Points, in no order, along strands that fork, close into loops and pass close to each other.
In the rows, 128 means zero.
Points whose rows are less than 117 apart are linked; no others are. Some points are linked to none.
J486: [142 149 141 113  95 162 149 150 110 150 138 144 133 165 131  77 154 127
 120  78 124 149 162 125 126  96 114]
J574: [167 149  69 115  83 113 144 135 107 139 130  79 145 160 177  78 104 199
 138 129 180 146 127 146 115 132 130]
J223: [ 72 142 199 136  90  55 118 126 100 155 126 133 179 146 176 125 106 151
 120 137  71 130  95 109  90 113  87]
J335: [112  68 137 116 209 108 123  90 162 119 133 130  84  94 121 185 131  88
 141 174 136 124 117 133 118 137 117]
J788: [122 130 128  84  87 163 107 154  69 124 137 166 153 112 172  86 124 171
  82  93 126 176 160  99 125 103 147]
J809: [149 154 110 148 104 126 179 135 124 149 125 145 138 171 101  83 167 169
 150 110 169 105 105 164 139 121 144]
J670: [147 116  45 132 123  99 126 102 137 160 131  63 149 140 174 129  82 166
 153 185 160 130 117 164 136 158  92]
J250: [158 149 126 134  85 108 183 170 145 111 128 113 106 172  76  89 165  97
 120  44 147 101 103 136  99 116 151]
J456: [101 112  93  96 116 173 132 141  99 122 165 192 158 106 123 129 136 212
 131 148 180 121 107 114 148 121 156]
J269: [118  88 168  88 158 136  99  96 113 133 115 113 106 110 159 158 112  89
 107 139 104 174 175 100 110 139 116]
J784: [142 130 140 152 145 105 158 100 171 128 105 119 114 106  91 173 136 101
 158 121 133 107  84 165 144 140 144]
J92: [118 105 173  87 129 146  91 135 119  78 129 129 100  65 152 159 121  95
  83 102 115 157 113  98 104  97 160]
J142: [162 125  50 162 153 114 123 105 152 154 134  75 137 147 154 144  74 119
 163 172 138 140 154 182 140 177  95]
J97: [120 132 184 105  93 135 156 125 101 177 109 154 139 166 131 114 204 141
 146 127 118 116 116 121 108 109 130]
J633: [155 152  72 131 111 145 131 183 126 117 161 145 144 120 138  88 119 171
 113  86 159 139 151 137 148 114 143]
J908: [ 93 174 182 166  78  23 112 123 113 150 124 110 175 136 149 128  99 131
 125 147  56 119  95 123 106 136  67]
J157: [147 183  74 148 104 134 118 145 114 146 139 123 160 131 155  66 102 163
 128 105 140 162 157 149 163 119 110]
J277: [162 150 115 170 142 161 164 142 160 137 154 106 108 177  71  95 167  86
 150  72 136 106 176 156 127 136 129]
J499: [170  86 142 108 160 170 119 109 138 105 148  83  74 146 146 134 142  69
 124 113 135 143 210 119  81 150 123]
J703: [154 180 107 140  69  95 135 130 135 141 134  72 155 181 152  75  93 119
 137 110 117 131 151 143  96 139  92]
J840: [137  96 162  78 121 161 103 129  90 110 134 119 125 120 183 141 110 119
  84 115 112 176 186  95  90 123 138]
J139: [141  82 155 124 199 173 119  87 151 117 157  89  63 136 125 155 154  90
 144 150 113 138 197 111 107 149 110]
J644: [115  59 120 111 167 148 122 139 113 102 152 152 106 126 127 174 178 166
 146 185 185 111  90 109 105 147 159]
J425: [127  88 106 111 151 140 125 102 121 145 130 130 126 133 160 161 136 142
 155 175 143 139 136 134 123 148 122]
J899: [130 191 128 175  89  80 110 130 157 106 101  94 151 102  88 132  82  71
 113 107  66 122 115 146 151 124 110]
J386: [ 87 124  85 118 176 167 112 135 123 142 148 183 150  98 110 129 103 162
 140 206 144 128 118  95 186 134 133]
J907: [120  58 169  95 139 101 151 100 124  88 102 123  93  97 134 191 159 110
 134 147 147 107  72 111  91 135 163]
J542: [169 132  97 144 131 143 129 147 132 113 156  92 111 157 156 124 104 115
 124  97 148 150 188 131 112 139 135]
J450: [131 160 162 138 100 150 168 122 105 186 102 170 145 181 102  78 202 153
 154 108 136 105 112 138 143 106 123]
J443: [123  74 117 119 149  84 146 115 130 113 107 108 118  96 135 197 124 123
 139 154 159 108  46 137 109 159 143]
J50: [130 145  94 173 192 155  90 140 165 101 146 134 117  80  96 136  75  95
 111 114 107 143 168 137 186 133 136]
J903: [141 136 129 163 164 180 153 123 162 136 163 133  91 183  78 121 182  96
 165 120 146 102 176 130 136 115 136]
J751: [163 145  80 147  92 124 160 147 125 151 124 107 139 170 140  88 139 162
 159 112 179 115 133 160 117 133 132]
J604: [123 142 155 129  57  44 139 115 113 127 100 103 171 176 161 123 120 158
 140 155 126 108  93 131  66 145 120]
J992: [129 103  87 114 105  72 102  98 118 147  90  72 160 126 201 120  74 151
 120 182 126 143 108 136 107 160 101]
J558: [ 96 120  74 129 170 147  91 130 128 163 144 149 154  94 137 121  78 158
 138 238 169 146 133  99 174 163 106]
J891: [104 121 121 132 167  85 114  90 137 144  94 146 139  64 121 157  90 110
 128 173  92 130  73 151 167 132 120]
J808: [102 161 123 177 162 162 120 138 156 151 133 185 133 106  67 119 122 143
 155 133 115  98 122 119 231 103 145]
J377: [103 117 117 105 134 127  87 127 110 109 102 147 151  66 150 150  96 150
  78 150 118 161  96 131 156 139 134]
J850: [130 110 129 119 128 142 150 147 127 103 123 151 115 115 114 156 148 140
 133 116 161 112 100 136 126 121 173]
J355: [121  66 148  89 142 137 131 106 108 151 116 128 115 138 179 152 186 148
 156 180 138 135 118 129  91 142 130]
J275: [128 102 166 101 131 103 115 108 124 121 111 114 118 126 141 160 121  82
 121 125  99 140 134 120  91 134 129]
J268: [123 172 114 171 155 152 132 117 147 190 114 173 145 127  86 109 136 149
 158 152 114 111 116 150 203 112 121]
J598: [173 125 114 159 115 126 178 151 158 110 143  93  99 192  83 111 168 114
 150  67 171  99 123 165 105 138 154]
J192: [136 189 153 124  84 124 156 185 118 100 130 130 120 144  82  95 142 102
 101  32 112 115 114 115 115  89 150]
J920: [118 173 136 142 111 146 127 119 120 155  85 163 154  99 115 101 134 160
 124 125  91 127  93 152 185 107 126]
J484: [116 117 148 123 148 163 141 116 119 137 122 193 131 108 111 143 168 160
 139 147 130 117 102 120 169 102 148]
J293: [158  91  87 136 134 108 147 155 145  65 131  99 111 122 115 152 128 132
 116 101 185  89  82 131 121 135 170]
J945: [125 139 124 164 160  83 140  97 182 135  82 128 136  82  83 173 105  91
 146 151 106 113  87 171 182 146 116]
J939: [114  92 118 122 207 167 103 128 151 111 166 154  82  97 112 167 106  95
 143 157 150 149 164 103 151 123 146]
J295: [ 87 132 182 112  55  68 135 129  86 140 112 143 180 143 168 114 135 176
 121 145 102 116  76 107  79 119 119]
J816: [ 89 135  93 116 137 162 119 141 117 125 149 192 167 122 103 119 112 205
 142 173 159 107 102 117 189 143 148]
J376: [123  98 164  80 123 181 112 137  75 129 136 161 127 130 178 117 168 142
 111 126 138 170 174  88 103 113 151]
J194: [ 76 126 127 145 176 156 107 136 142 118 138 205 124  67  67 130 113 139
 133 170 125 118 110 101 210 111 161]
J872: [ 98 135 155 118 141 155 126  96 104 168  93 198 152  89 118 117 159 202
 133 153 106 108  93 133 194 105 132]
J716: [139 113 171 120 128 171 181 163 105 116 139 154  78 171 103  98 226 133
 121  69 158 124 139 116  88  96 147]
J738: [117 196 146 165  72  61 130 129 150 132 107 114 150 143  86 125 113  75
 126  92  55 102 105 135 123 115  86]
J619: [155 111 108 140 165 132 146 104 151 145 131  98 107 170 141 155 150 103
 168 155 145 123 151 153 109 167 109]
J973: [137 165 117 166 153  95  91 108 155 133  97 104 133  89 112 146  86  62
 115 131  59 144 137 152 165 143  90]
J110: [105 181 155 173  75  32 135 117 145 141 111  93 173 156 110 122 103 117
 140 120  68  94  98 143  95 135  90]
J311: [100 138 126 134 201 185 108 135 164 115 163 169 104 111  74 137 120 109
 136 157 142 118 149  97 178 103 145]
J686: [134 146 186 120 133 179 145 143 134 132 136 148  89 134  79 116 164  97
 114  57  96 113 145 116 133  80 122]
J819: [127 129 173 122  97  93 131 102 129 124 128  91 110 170 128 143 143  83
 125 123  92 116 136 116  63 159 109]
J607: [112 148 109 145  75  65 103 133 120 111 100 109 172  98 147 122  66 129
  92 142 102 137  90 141 125 136 137]
J779: [106  70 180  99 166 138 118 118 125  74 127 143  86  64 126 185 139 109
 103 115 134 116 100 108 106 114 174]
J595: [120 193 144 131  99 141 122 169 131 121 143 123 114 135  85  97 121  66
  80  38  84 127 159 111 121  87  98]
J507: [127 176 134 150  55  45 135 129 121 135 118  73 173 179 162 104  80 135
 128 133 121 105 120 140  75 128  98]
J325: [ 99 101 123  98 110 106  95  97 100 157  98 128 169  96 181 122  95 151
 103 172 109 156 112 122 136 142 126]
J166: [145 120  65 156 179 148 141  98 170 161 148  90 112 165 117 135 128 115
 176 195 146 127 169 143 136 183  94]
J722: [119 139 126  94  66 131 117 156  74 133 120 140 176 136 190  63 118 195
  87 118 131 154 139 113 105 114 141]
J970: [136  91 185  89 131 163 144 109  94 139 114 133 105 159 153 142 210 115
 150 133 125 125 138 114  82 117 128]
J612: [132 117 162 141 152 176 164 147 144 125 149 155  85 183  87 109 232 114
 163 102 160 107 138 124 113 112 159]
J18: [149  95  57 138 127 111 138 166 141  90 143 107 130 131 114 140 106 180
 132 130 199  92  86 129 140 148 154]
J802: [106 145 203 107 105 119 126 150 138  91 149 120 100 138 104 142 114  68
  96  54  69 126 147  85  67 101  99]
J52: [138 183 115 133  98 151 108 136  99 161 111 159 167 129 155  66 132 173
 123 120 100 155 142 139 177 103 112]
J994: [148 172 116 138  97 131 112 120 134 157 127  87 149 147 145 101  95  96
 124 121  85 141 175 153 120 143  83]
J717: [150 139  62 152 125 133 138 157 127 105 137 128 149 105 138 124  86 171
 110 113 165 123 118 140 144 123 148]
J655: [104 115 103 140 149 106 107 115 126 144 105 167 166  62 131 155  97 154
 116 168 140 145  73 140 178 140 129]
J323: [ 89  82  99 105 178 142  90 142 112 101 146 153 135  45 155 154  70 152
  87 155 144 176 113 113 168 141 132]
J164: [156  99 146 126 105  92 156 103 144 115 105  76  96 184 128 154 171  82
 157 120 128  96 132 126  65 152 124]
J272: [157  88 123 142 118  68 159  94 165 122 100  84  94 141 102 182 150  78
 158 136 133  77  85 158 103 154 137]
J697: [184 134 130 116 133 157 133 147 131 102 164  83  76 170 126 112 133  80
 115  69 133 140 211 123  83 136 123]
J216: [133 145 109 139 143 121 100 110 144 156 110 115 139 114 129 132 101 115
 140 150 100 142 148 153 165 132 103]
J755: [133 155 153 122 121 169  97 161 137  81 152 120 102  89 110 119 103  78
  75  44 101 152 168 108 136  93 132]
J614: [145 125 103 100  70 105 116 140 102 114 139 101 146 151 181  85  93 170
 102 110 150 156 149 116  94 141 124]
J20: [108  83 110 109 131 164 147 135  97 127 143 163 125 133 156 130 173 197
 134 163 194 136 117 108 113 135 152]
J546: [134 127 184  99 138 167 112 164 117  69 143 141  91  87 128 142 135 109
  82  66 125 146 151  97 113  87 168]
J428: [126 111 145 123 225 177  93  88 157 132 160 138  88 118 108 155 112  80
 140 159 112 141 201 112 149 127 105]

A tip is a point with one link. Name the tips that can be reached along the links from each point below, in the order of the rows.
J386 -> J644, J542, J558
J164 -> J323
J92 -> J443, J716

A fork is a point with three links, a tip a point with one. Leave the first point through the second and follow the links. Name the first fork or tip that comes.
J751; J809 -> J377
J157; J633 -> J920
J903; J277 -> J443
J92; J546 -> J716
J507; J703 -> J110
J542; J697 -> J194
